Each row is a point on a landscape with many peaks, with its height.
A climber steps from a point to the highest of its 2 nearest points, and stops where none of them is higher. Distance is the straight distance between rows; heights are no part of it.
J_737: [182 103 135  69 113 151 130 139 153  62 115  72 123 124 113 103 120 129
 115 130 124 136  69 113 117 120 123  97 101 169 129 114 131  96 122  74
 138  87 137 159 139 155 132 114 116 174 138 120 123 163 138 146 163]  height 14.6
J_207: [113 155 123  94 133 112 130 104 137  78 134 140 117 118 119 119 150 182
 138 104 130 113 123 110 164 134 101  95 158 165  98 103 172 144  91 141
 117 125 112 156 151 141  99 137 107 135 117 105 105 153 122 121 151]  height 13.1
J_721: [ 73 111 102 136 129 121 114 109 132 186 123 142 134 102 139 134 125 132
 152 103 135 173 153 153 112 139 122 136 155 138 123 136 100 172 148 166
 126 163 122 112 108 120 111 148 141 131 159 124 161  47  99 134 106]  height 39.8
J_770: [141 117 133  87 113 141 101 100 169 107  90 103 149 107 145 128  74 156
 137 104  99 125 153 107  79 164 144 143 166 121  93 149 158 106 141 156
 158 128  66 102 157 102 115 162 134 136 123 141 149 138  95 116 111]  height 35.9
J_667: [139 127 144 147 153 118 118  78 124 159 138 145 122 162 149 142 125 148
  88 168 109 147 152 160 156 134 130 168  98  95 143 151 114 151 156 120
 148 127 117 119 153 117 141 135 140  72 123 137 119 147  92 106 105]  height 11.9
J_775: [153 152 132  80  87 110 124 128 174  42 109  98 140 113 114 107 145 122
 131  80 118  87  92 105  89 143 129  86 123 157  89  80 131  86 100 111
 103 133 150 155 125 139 122 121 121 171 136 123 109 130 133 113 156]  height 10.6
J_157: [124 126 146 135 139 163 141 114  75 141 140 137 117 124  60  94 136 105
 136 129 177 150 109 146 162 105 107 115 123 178 168 145 142 180 126  93
 122  88 188 165 108 145 113 124  99 124 116 117 163 119 169 110 145]  height 30.7
J_29: [121 127 115 100 153 122 140  96 146 157 151 124 123 179 171 150 100 158
  85 169  94 150 188 161 135 147 142 159 113  28 145 153  84 125 142  81
 132 154 102 119 157  74 142 168 137  98 104 128 124 130  93 124 106]  height 9.6
J_421: [115 141 193 145 145 141 148 162 108 147 155 160 121 173 123 104 125 122
 114 166 168  86 131 147 164 119 110 173 127 142 115 108 156 157 124  98
 124 105 172 149 181 127 136  96  99 109 118  98 137 176 131  98 141]  height 24.4
J_546: [ 98 156 132 144  92 138 139 115 131 102 118 132 184  96 115 112 176 125
 156  72 143  85 135 116  63 166 171 141 125  91 101 120 121  85 126 171
 131 128 138 121 166 154 116 123 107 125 109 141 141  71 109  75 106]  height 12.7
J_725: [141 163 121 122 129 114 124 107 126  73 134 118 126 105 135 151 144 203
 134 117 119 135  98  99 134 103 108 117 173 154 112 124 132 129 111 165
 122 168 132 124 144 125 154 145 144 103  86 127 136 121 109 153 154]  height 16.3
J_874: [106 118 187 144 149 106 145 123 116 165 154 162 128 170 112 163 150 176
 102 171 104 110 150 162 159 116 121 155 108  67 138 115 121 142 115 159
 120 136 134 107 185 134 136 132 126  62 104  90 106 138 118 111 127]  height 14.2
J_448: [106 100 112 123 102 116 115 162 164 117 132 143 101 108 132 136 123 114
 137 130 134 111 134  75 135  88  81  95 114 151 136 103 167 120 132 126
 118 136 104 140 120 183 164 129 133 147 147 121 112 150 203 172 129]  height 14.3
J_592: [166 186 107 162 150 144 131 117  66 108 144 170 149 110 130 165 174 105
 107 116 156 140  83 113 139 117 127 115 144 129 103 163 137 151 125 137
  95 110 160 147  42 125 130 111 124 116  60 164 141 144 165 101  92]  height 36.2
J_674: [142 138 117 143 109 123  88 136 107 102 118 111 143 130 135 128 116 123
 139 127 170 178  92 138 121 128 136 131 176 206 151 152 134 160 135 143
 131 174 183 107 128 119 123 146 132 134 127 118 172  89  91 140 155]  height 11.0
J_545: [118 127 166 141 159 109 142 137 141 185 155 137 131 147  90 129 141 178
 143 142 104 115 158 134 139 118 156 113 115  73 131  85 122 117 122 130
  91 155 131 102 197 145 110 168 148 113 115  93  97 162 126 106 127]  height 17.0
J_480: [126  76 125 103 143 112 102 144 177 101 137 162 107 136 143  90 114 130
 108 159 119  63 156 104 131 110 120 137 119 161 132 102 174 112 143  96
 129 143 104 164 174 144 132 137 125 124 183 112 102 178  95 144 151]  height 32.7
J_862: [174 118 114 142 129 150  96 101 137 136 117 131 135 130 170 135  81 111
 124 155 146 163 114 116 118 135 125 126 124 178 108 158 134 172 164 129
 157 121 113 111 105 118 152 121 136 141 143 167 166 172 111 129  91]  height 42.6
J_366: [105 104 132 113 114  84 150 158 158 113 142 152 104 152 164 174 122 109
  82 149  66  59 150 131 118 143  80 160 105  63 109 125 138  97  94 133
 144 141  78 123 121  99 164  93 114  96 138 135  90 128 157 146 105]  height 8.9
J_248: [ 82 109 145 114 119 105 129 178 158 134 144 154  95 138 111 134 157 121
 107 126 112  92 147 118 138 109 100 107  94 113 127 106 131 108 110 115
 109 108 106 147 148 150 135 138 113 140 143 107  92 142 179 145 109]  height 16.6
J_335: [131  93 105 127 133 123 106  75 131 149 148 155  99  98 178 174 130 140
 121 127 101 195 142 137 146 169  84 133 161 111 123 153 130 200 168 173
 146 165  95  98  91  91 172 124 170  95 134 153 128 114 126 161 101]  height 50.2
J_109: [166  92 160 136 121 142 125 143 143 147 151  92 144 161 112 115 119 105
 140 164 109 153 119 115 137  94 130  86 101 124 159 103 126 130 153 102
 138 137 157 101 184 170 137 170 135 136 136 102 147 150 144 156 127]  height 21.5
J_596: [139  77 119  82 131 114 169 112 150 112 197  95 125 144 146 164 131 154
  73 150  67 102 124 144 159 134  82 124  97  77 136 115 106 109 132 123
 167 136 140 127 170 117 150  92 101 109 119 108 115 100 106 170 155]  height 26.9
J_615: [104 141 131  98 159 155 124 129 119 160 145 119 127 144 111 100 144 170
 133 117 154 173 151 147 127 142 149 155 156 164 132 136  96 162 124 112
 111 141 175 165 159 105  94 185 142 150 120  90 150 109  98 111 119]  height 25.2
J_211: [116 122 113  98 135 119 166 163 165 145 171  76 145 151 146 129 145 130
 117 112  96 121 130 117  88 120 121 111 104  98 106  80  55  93 113 104
 117 165 167 134 136 122 126 158 139 173 154 102 122  98 133 159 116]  height 32.1
J_632: [146 171 127 172 136 151 137 136  60 123 151 181 133 127  88 132 166  84
 126 128 193 128  89 130 160 112 107 111 123 157 141 152 171 199 125 103
  93  96 170 158  88 159 122  90  90 125  78 130 145 147 173 105 120]  height 33.3
J_309: [181  97 163  88 130 153 147 130 153 118 117  55 142 136 115  89 117 146
 161 137 116 146  92 109 119 111 148  94  95 144 129  79 122  84 126 110
 138 116 138 117 186 190 123 145 137 163 148 108 135 158 120 149 155]  height 18.1
J_985: [121 139 154 161 108 128 116 162  80 128 105 150 134 131  96 140 189 118
 110 134 157 115 111 155 121 111 140 155  87 144 151 163 119 121 110 159
 122  80 136 130 137 170 134 111  99  92  97 134 143  77 135 115 106]  height 12.1
J_769: [137 137 127 161 127 114 125 127  78 124 131 122 137 143 132 168 177 151
  89 113 127 113 124 166 129 174 104 200 119  69 124 152 124 129 121 155
 155 118 148 115 154  95 162 102  96  72  93 142 108 114 117 136 117]  height 40.7
J_541: [158 114 102  97 107 139 116 104 179  81 124 118 124 100 155 130 101 128
 111 132  94 118 136  90 101 136 154 113 146 106 122 163 124  69 162 120
 155 119  57 127 117 120 136 130 158 139 121 155 128 129 128 134 133]  height 42.1
J_823: [118 102 150 113 176 156 162 146 131 145 134  72 130 144 108  79 141  99
 145 137 100 131 108 147 166 116 165 111 112 137 161 111  96  97 111 102
 134  89 150 169 105 116  81 132 131 154 172 102 115 107 106 114 152]  height 21.8
J_736: [169 130 142  96 137 138 129 150  99 110 132  72 107 146 115  95  90 152
 149 132 160 155 112 130 145 155 170 129 177 162 145 137 131 123 119  96
 123 144 193 147 138  83 117 151 170 148 123 109 117 163 136 144 184]  height 6.1
J_818: [ 97  86 104  99 143 113 109  64 137 186 127 144 113 125 188 157 115 141
 115 119  90 199 179 164 122 164  89 151 126 109 123 127  97 206 155 167
 136 183  87 101 108  86 142 143 147 106 154 133 147  80  62 128  88]  height 45.0
J_59: [108 100 105 154 122 109 151 140 128 155 170 175 121 117 155 146 160  93
 129 132 112 134 121 115 133 150 111 116 121  74 112 129 133 150 142 174
 127 143 122 124 104 123 151  93 139 113 143 133 114 118 164 125  87]  height 12.5
J_459: [116  82 109 100 142 113 149  77 155 143 153 139 116  87 127 109  93 125
 143 136  81 113 128 108 154 102  59 104 113 140 113 116 151 138 141 142
 167 122 118 165 109 128 130  97 112 117 156 136 138 127 149 155 128]  height 34.8
J_49: [139 127 139 115 146 107  99 144 139 138 141 115  94 134 131 108 112 186
 140 139 135 127 164 129 126 146 173 132 165 139 138 119 131 105 136 114
 109 176 135 126 159 101 123 177 176 127 137  98  91 162 101 154 173]  height 3.5
J_130: [122 130 146 158 116  77 137 123 150 109 114 131 136  79 105 163 155 131
 133 116  82  58 107 127  99  90  79 132  93 101 124 107 120  85 113 167
 130 124 113 107 111 160 162  80 130  78 132 150  81  99 165 154 150]  height 8.7
J_551: [144 106 143 113 158 152 175 132 140 167 141  75 127 166 126 109 105 100
 120 154  82 124 123 140 164 152 141 107  95  87 126 108 105 107 123  90
 141  86 123 135 138 103 113 106 112 155 157 110 120 160 120 121 143]  height 25.8
J_767: [112 140 125 178 120 117 101  90  77 146  92 173 123 120 127 159 191 147
 127 126 167 152 120 164 129 148 122 191 110 141 154 180 119 172 130 183
 126 109 100 114 128 158 161  84 126  73 108 145 130  80 103 128 116]  height 10.1
J_583: [ 73 111 127  71 166 147 136 104 149 159 170 142 127 155 143 119 175 188
 118 115 120 176 155 147 152 148 129 125 125 125 130 128  85 142 113 123
 111 109 123 171 167 123  96 167 111 156 120  83 127 129  78 112  87]  height 22.2
J_926: [112 134 100  96 125 124 156 107 160 126 142 110 123 140 193 144 119 158
 144 117  78 159 148  93 120 123 118 107 165  84 106 123 115 120 141 167
 132 207 102  85 132  99 141 162 159 150 106 110 144 121 109 157 124]  height 18.2
J_689: [127  70 135 100 104 121 152 156 141  98 167  83  97 135 134 137 133 125
  96 131  98  91 117 121 158 117  85 108 101 132 152  97 137 100 130 129
 164 143 146 122 162 151 161  95 116 141 147  91 119  98 135 188 182]  height 23.0
J_836: [123 138 111 172  79 136 100 130  86 109 134 156 163 123 111 139 167  75
 151 116 182 130  79 126 109 138 113 130 158 157 160 155 142 148 122 163
 132 151 172 121 125 137 140 109  87 119 105 134 185  71 110 146 123]  height 13.5
J_402: [176 129 150 148 152 171 135 165  71  99 130  91 114 153 105 108 121  86
 107 128 196 132 101 151 167 130 166 126 107 190 171 164 144 140 151  83
 129  56 160 128  91 123 128  78 126 153 118 140 114 168 161 116 160]  height 70.4
J_706: [120  88 121 124 169  98 156  91 160 158 183 152 121 119 141 144 139 150
 103 140  62 104 133 135 169 101  72 114  91  92 116  83 125 142 142 123
 144 129 126 133 147 145 137 103 116 108 162 115  92 154 115 153 135]  height 31.2
J_398: [113 138 140  83 130 137 182 101 181 124 141  97 153 176 133 117 114 134
 117 125  80 102 120 114 118 149 129 120  84  74  88  92  99  92  92  95
 116 129 103 123 172 134 125 108  88 156 131 102 123 156 123  98 124]  height 20.4
J_372: [164 167 143 127 126 100 121 116 128  70 117 105 138 134 145 165 130 200
 108 138 104 110 131 137  99 133 134 148 147 100 115 141 121  99  87 136
 151 145 120 104 158  99 130 167 136 108  90 151 113 148  94 128 121]  height 20.1
J_97: [ 76  71 104  81 157 121 124 102 187 166 150 158 101 140 181 130 132 169
 142 124  96 136 188  86 151 122 105 134 130 124 115  93 141 153 139 146
 126 181  73 118 173 157 148 140 156 177 148  88 111 178 111 165 123]  height 7.8
J_57: [114 101 163 116 132 158 107 107 151 169 128 137 129 137  99  92 110 112
 173 142 130 152 162  92 144 140 161 113 141 136 156 139 149 135 152 149
 127 126 102 140 154 134 123 164 179 131 124 115 140 158 151  94 124]  height 26.6
J_841: [ 83  92 121  89  82 153 124 119 144 109 124 140 128 115 112  74 139 106
 180  95 150 138 142 133 138 136 143  89 161 172 176  91 135 141 123 139
 145 149 142 151 162 156  89 153 113 167 152  99 161  68  87 129 156]  height 30.9
J_673: [125 179 135 153 132 101 114 111 122 118  96 124 139 128 149 137 108 195
 143 104 130 107 166 142  75 164 181 175 153 100 111 133 133 110 106 153
 118 175 108  75 155  88 105 170 137 119 114 125 113 151  69  85 125]  height 24.8
J_276: [146 148 145 178  95 137 123 137  95 154  97 189 147 124  97 108 115  80
 182 171 198  94 112 136 136 110 157 127 139 192 154 119 190 190 118 156
 132 117 143 116 137 185 108  64 137 118 131 146 146 151 131 102 153]  height 56.6
J_289: [117 133 165 177 106 115 151 152 112 166 123 181 152 133 116 144 174 131
 165 172 158  94 111 125 146 122 148 125 122 146 135  92 179 169  98 198
 121 136 120  88 172 191 117  72 145 116 125 105 121 137 130 101 128]  height 49.8
J_561: [165 162 152 138 109  82 102 134 136  84  93  93 134  94  83 154 109 133
 115 121  93  87 106 142  94  95 107 109 123 114 131 127 139  74 114 123
 131 113 136 117 118 136 125 134 122  93 113 154  95 114 144 157 157]  height 11.3
J_970: [120 195  89 177 134 110 108 126  94 118  94 170  98 126 162 141 122 139
 115 108 157 152 125 138 119 122 106 183 146 143 122 171 121 157 110 118
 107 152 109 125  92  96 154 132 116  94 104 162 136 123 123 133 110]  height 16.1
J_185: [110 147 166 135 128 130 134 160 111 149 117 137 104 145  80 121 153 138
 127 132 147 130 131 141 152 108 149 113  93 132 143 139 126 112 102 131
 101  70 107 137 140 162 114 134 120 123 109 108 111 134 168 109 117]  height 14.1
J_125: [166 105 148  96 121 145 131 156 117 123 104  65 115 122  84 137  70  92
 117 152 108 131 114 134 151  98 108  81 102 121 164 148 123  87 118  73
 141  63 143 150  69 118 129 119 122 136 122 148 116 137 198 155 163]  height 16.4
J_971: [107 149 116 174  85 131  79 106 110 160  85 221 112 131 136 148 145 113
 145 152 194 134 154 151 129 144 126 189 147 187 158 148 144 216 133 156
 123 157 100 118 133 169 154  93 149  96 134 150 147 111 108 122 125]  height 11.8
J_5: [180 167 109 119 146 134 110  95 138 112 102 132 123  97 113 146  71 139
 106 127  99 131 131 130 107  97  96 122 118 104  95 160 129 122 138  79
 136  79 101 145  86 108 138 131 132 102  95 192 118 185 166 138 107]  height 42.8
J_707: [109 134 123 113 157 164 128  80 103 195 128 145 127 118 100  99 141 132
 143 126 151 186 140 159 166 133 126 138 138 176 121 143 103 198 130 128
 123  92 155 172 108 127  90 130 127 129 130 122 174  94 126 111 115]  height 28.2
J_145: [ 61  81 137  86 136 140 150 162 151 164 169 143 108 147 109 105 174 125
 133 103 122 132 152 136 143 117 110 109  89 123 153 103  96 128 103 109
 117 104 125 171 165 151 113 161 102 166 153  83 120 109 136 136 107]  height 19.2
J_894: [128 128 162 122 149 175 156 142  95 148 139 125 131 158  95  77 117  97
 121 124 167 123 125 141 152 125 129 156 105 141 127 127 132 137 117  72
 139  66 178 183 134 119 111 125  85 140 115 123 154 159 158  84 116]  height 28.0
J_877: [ 70 118 132  95 106 149 107  91 147 161  96 153 145 112 132  99 116 129
 183 103 141 155 162 138 125 143 143 119 200 175 118 109 128 170 145 173
 134 163 119 114 132 132  82 151 138 154 157 113 167  67  67 115 156]  height 35.4
J_194: [153 146 151 170 128 152 107 120  66 136 114 138 126 157 114 101 107  71
 135 136 198 115 120 148 165 143 161 151 116 197 149 167 178 181 154 126
 140  95 151 119 119 155 121  68 128 114 122 149 138 165 145  96 155]  height 62.7
J_401: [ 88 124 127 127 131 137 154 128 148 154 123 116 147  88 116 100 113 110
 198  94 123 145 121  93 113 119 144  96 173 123  96  98 108  98 122 149
 106 127 116 128  78 121  94 136 158 179 151 114 136 108 158 114 145]  height 48.1
J_572: [134 173  89 134 133 110 119 119 112 101  90 117 133 102 144 171 111 133
 116 105 115 178 110 134 108 105 106 141 138 119 113 172  97 110 107 133
 125 124 119 127  59  79 135 142 114 116  94 175 142  81 131 131  87]  height 19.1
J_955: [132 112 143 108 137 120 169 138 149 150 141 127 133 186 172 171  94 130
  64 186  83 108 173 167 130 141 115 175  89   4 131 132  99 103 122  76
 134 122 100 104 172  80 165 110  89  90 108 131 114 139 115 127 111]  height 6.7
J_363: [ 98 111 131 182 101 106 134 155 118 172 121 166 150 142 150 152 162 120
 141 158 159  93 131 142 113 157 165 140 121 121 129 106 136 148 112 185
 135 149 115  76 136 152 108 101 128 138 165 110 128 115  86  99 108]  height 43.6
J_691: [147 156 106 152 124 127 125 103 131  60 129 157 134 105 176 146 161 130
 100 120 123 105 123 104 103 142 138 160 139  95 116 170 121  97 147 149
 152 128  91 132  94 105 164 113 154 101 101 181 119 131 131 115 104]  height 48.7
J_639: [161 133 119 148 137 165 118 154 107 109 119 125 145  92  92 101 139 102
 131 107 187 150  81 117  92 107 161  99 131 180 129 135 109 125 164  84
  97  95 174 134  80 156 126 127 139 174 151 147 144 144 153 123 125]  height 52.4
J_619: [103  93 119 145 120 113 123 157 154 153 113 123 136 154 156 120 138 128
 147 144 135 114 142 117 124 138 170 108 110 133 140  77 136 111 131 145
 114 153  97  85 147 162 105 126 125 183 195  87 112 155  66 128 149]  height 36.5
J_68: [ 96 139  88 125  88 146 116 133 120 106 117 154 146 100 139 141 142 118
 135  99 159 157 102  96  90 114 106 111 148 153 124 152 105 130 126 150
 112 143 139 131  82 124 160 134 102 136 102 146 184  72 138 143  98]  height 16.0
J_953: [102 177  88 176 116 128 122 139  94 151 105 219 115 137 164 120 141 109
 136 148 187 119 148 150 130 125 150 176 158 164 124 138 132 181  97 135
 115 150 118 133 107 132 108 106 127 133 139 147 151 111 103 120 110]  height 13.7
J_379: [131  84 170 120 142 125 121 171 119 132 114  96  96 127  91  97 132 120
 131 139 112  99 119 151 167 107 127  94 114 166 160  94 153 109 133 113
 127  87 138 140 137 147  87 129 126 137 180  85  88 144 114 144 186]  height 23.2
J_634: [152 136 118 140 128 139 106  99  77 122 110  87 154 129 108 136 146 121
  95 108 131 155 141 167 148 168 122 180 102 102 131 177 139 114 155 135
 182  85 153 137 136 108 125 125  88  86  77 161 136  92 134 119 114]  height 47.0
J_587: [121 159 128 124 102 137 154 115 143 106 109 112 173 155 130 111 136 107
 117 110 119  89 112 121  94 159 140 134  84  99  90 112 119 104 102 128
 138 113 135 132 159 139 119 111  78 136 126 137 145 120 110  82 105]  height 16.2
J_127: [134 118 128 127 107  99 103 155 126 113  89  91 115 121 109 135  65 104
 117 135 122 130 124 141 124 114 119 131 124 141 143 158 141  83 122 110
 143 101 119 128  97 110 127 131 109 115 140 140 124 113 158 159 152]  height 14.0
J_255: [104  97 113 152 131  86 153 137 126 142 134 180 121 134 186 172 150 117
 107 146  98 101 147 146 114 172  99 166  98  53  99 118 138 143 100 165
 145 140  96 103 106  87 144  96 113  97 158 143  96 137 121 108  60]  height 10.2
J_447: [150 164 121 143 133 132 122 169  89 113 116  91 121 166 111 101 104 115
 133 120 172 169  89 161 140 131 184 140 138 187 160 149 118 133 122 107
 105 145 202 113 139 110 110 122 131 138 126 115 139 104 102 118 174]  height 8.8
J_496: [149 170 142 157 152 117 122 146  68 139 122 125 121 152 143 163 158 189
  77 136 176 132 120 172 144 131 113 217 115 140 107 156 119 145 104 121
 130  92 152 125 147 125 159 104 107  98  87 131 113 149 126 133 113]  height 35.3
J_719: [135 128 119 131 124  80 126 148 131 141 110 123 104 148 142 159  76  77
  90 166  80 101 146 148 134 112  83 144 100  87 127 145 137 114 110 102
 145 118  96 120 101  77 147 115  98  92 137 155 118 123 152 153 112]  height 11.4
J_166: [163 139 125 142 152 160 110 119  91 150 115  83 147 113 109 122 127 144
 117 115 157 165 134 144 130 156 180 153 132 123 120 165 104 119 161 125
 152  75 139 129 117 111 110 140 151 134 107 153 133 128 143 112 105]  height 53.3
J_191: [ 92 119  94 137 126 106 162 136 134 164 159 129 102 159 169 135 133  91
 136 143  90 156 146 105 159 115 114 107 123  72 141 119 115 129 134 141
 121 191 118 102 115 116 149 134 138 136 136 114 125 105 154 162 120]  height 14.8
J_794: [119 155 155 148  77 126 133 157 114  95 120 109 149  79  95 119 181 135
 180  67 180 106 120 104  65 182 174 115 144 117 112 102 139  87 111 154
  89 116 121 105 148 147 134 106 119 156  94 116 117  94 156  89 123]  height 9.2
J_886: [150 146  96 126 131 132 130 120 130 130 141  88 145 116 159 163 102 128
 126 132  99 182 119 126 120 133 123 104 171 102 108 144 100 132 136 143
 143 159 140 109  88  59 129 160 143 133 104 157 155  96 121 146 103]  height 22.4
J_327: [ 77 132 105  89 141 120 151  97 175 119 134 175 121 149 168 119 137 163
 145 129  98 102 152 103 166 118 105 110 138 139  93  88 149 142  96 136
 112 164  80 139 157 150 106 125 107 157 157 109 120 174  99 127 130]  height 10.0
J_961: [160 167 106 154 140 139 118 145  79  91 118  85 123 111  97 127 134 101
  98  97 168 146 114 145 150 142 180 129 137 137 150 173 115  91 155  91
 120  68 141 133  72 108 117  96 136 142  98 165  95 127 166 115 152]  height 61.2
J_744: [140  88 147  87 101 142 159 162 129  81 154  65 109 121  95 144 134  98
 116 131 116 120 107 107 155 116 105  88 120 119 175 123 112  75 111 113
 153 111 155 152  99 119 152 116 137 146 110 116 133  95 197 165 170]  height 19.3
J_199: [120 120 121 124 142 104 132 169 138 150 137 128 136 135 152 123 120 144
 129 145 133 122 125 113  79  90 121 138 123 144 101  95  87 121 114 116
 122 162 151 127 140 135 126 174 139 154 169 117 141 129 117 157  91]  height 27.7
J_845: [146 128 122 110 115 136  86  96 164 115  87 134 112 140 179 133  63 132
 125 129 108 151 151 103 108 143 125 142 169 145 116 152 156 167 161 141
 142 170  60  86 128  97 150 161 163 139 129 151 147 163  85 123 131]  height 37.2
J_38: [133 176 143 169 157 114 114 151 116 167 111 154 140 133  96 113 113 146
 150 113 131 109 148 154  97 115 177 149 125 116 110 113 129 124 115 124
  92 156 134 111 168 132  78 181 137 113 131 120 126 135 104  82 111]  height 20.3
J_48: [124 126 109 118 125 133 147 131 158 138 138  69 168 130 136 143  98 124
 114 113  93 148 124 139  97 137 116 122 107  73 121 128  79 100 124 126
 142 138 135 124 135 111 115 169 108 108 134 129 138  60 117 136  82]  height 26.7
J_500: [110 145 126 153 129 120  94 121 126 149 142 175  95 120 134 108 130 153
 157 130 155 125 164 114 128 139 167 147 186 164 145 131 145 167 163 146
  97 213 126 113 138 119 132 163 190 115 139 100 126 117 106 121 169]  height 1.4
J_852: [ 96 120 111 168 130  86 146 102 157 126 115 198 104  86 144 152 161 135
 126 136  76  84 135 131 128  81  75 127  88 103 133 118 140 138 126 165
 129 126  81 129 101 174 150  74 133  68 163 152  75 116 139 134 117]  height 6.8
J_831: [146 146 137 142 134 107 133 180 115 140 146 124 126 163 127 120 122  95
 124 156 125 126  92 135 130  76 114 102 114 151 120 101 121 132 110 100
 109 143 186 125 133 143 113 148 115 143 149 105 134 143 127 143 131]  height 24.5
J_155: [175 159 116 102 128 160 112 131 133  94 104 106 139  83  98 145  68 154
 131 104 125 142 124  92 100 107 137  87 184 105  95 148 117  97 149  92
 103 119 125 128  75  97 148 160 172 135  81 196 137 162 174 145 148]  height 49.6
J_25: [167 197 120 169 161 125 113 106  77 121 106 166 139 110 109 151  97 117
 122 120 132 124 114 131 113  75 106 123 112 133 109 167 148 144 124 112
 119  93 142 142  52 125 121 116 116  88  75 184 128 171 167 102  90]  height 39.0
J_714: [144 116 124 108 143 140 142 155 151 152 138  57 134 118 113 108 103 123
 162 116  94 134 133 106 113 126 151  92 163  93 123  96  91  73 122  95
 121 135 147 142 114 105 103 173 164 179 151 124 109 129 159 170 152]  height 39.2
J_206: [139 128 117 135 112 147  89 137 124  89  89  92 163  73  95 135  57 114
 149  93 153 176 105 117  76 105 146 107 182 145 127 165 113  80 164  93
 107 119 149 103  56 119 136 153 139 130 112 160 158 101 150 129 139]  height 58.1
J_590: [151 193  99 157 119 136 109 119 117  53 110 139 162 127 141 116 157  99
  91 100 126 103 128 118  92 117 149 173 120 122 119 158 117  88 147 116
 142 147 155 148 115 104 139 142 108 104  86 182 148 105 109  95 116]  height 42.7
J_81: [120 136 131 150  97 139 145 153 100 101 143 148 127  89 105 134 200 125
 152  93 193 113  94  92 114 157 141  99 144 135 124 111 156 137 117 162
  94 100 106 133 108 174 139  90 144 151  99 117 110 126 188 111 120]  height 9.9
J_435: [167 100 121 107 133 125 127 131 179  93 130 139 111 130 156 108  95 112
  89 181  95  59 137 105 118 109 135 147 108 134 123 130 138  77 147  92
 155 120  76 152 129 129 149 103 150 119 159 143 109 169 121 147 144]  height 36.7
J_215: [128  89 136 134 164 123 133 113 133 198 128  94 133 163 150 130 104 126
 136 165 110 127 136 141 165 158 152 126 116 124 126  95 123 135 127 142
 139 142 115 104 126 116  99 115 138 159 189  88 121 167  76 135 152]  height 30.8
J_178: [128 109 121 130 122 145 154 107 144 107 127 118 128  88  97  78 112  82
 183  99 122 129  96  79 143 100 111  79 147 150 132  89 156 122 150 116
 126 128 139 141  93 154 118 101 138 161 163 119 134 145 166 125 185]  height 40.4
J_274: [157 126  95 131 141 142 114 120 141 122 132 114 139 106 139 113 120  83
 123 131 121 164  99 116 125 100 120  76 117 172 126 144 119 142 168  96
 125 107 140 141  68 126 119 129 109 155 162 157 148 134 120 143 106]  height 47.1
J_517: [ 99 109 149 102 103 139 108  98 153 148 120 125 136 138 122 123 108 151
 144 114 131 131 179 116 105 192 148 147 136 114 120 137 156 141 136 169
 151 154 108 117 189 116 122 162 132 129 119 104 148 128 108  94 107]  height 30.6
J_544: [127 103 136  86 123 136  93 143 136  88 105 115 105 114 104  65 132 139
 154 114 148 147 125 136 140 127 158 108 140 199 162 113 147 113 128 108
 111 119 149 169 154 151  92 165 126 153 159 103 122 126  86 132 167]  height 26.8
J_990: [129 108 116 132 113 143 144 134 131  99 170 146 112 103 112 148 168 113
 124 112 157 111 103  86 152 148  86  80 132 123 138 113 177 153 141 133
 115  91 108 159  96 167 158  93 135 127 114 120  93 165 210 128 119]  height 12.0

For each start below, name the point where the climber stops.
J_379: J_335
J_546: J_402
J_823: J_402
J_185: J_206
J_81: J_206
J_421: J_206
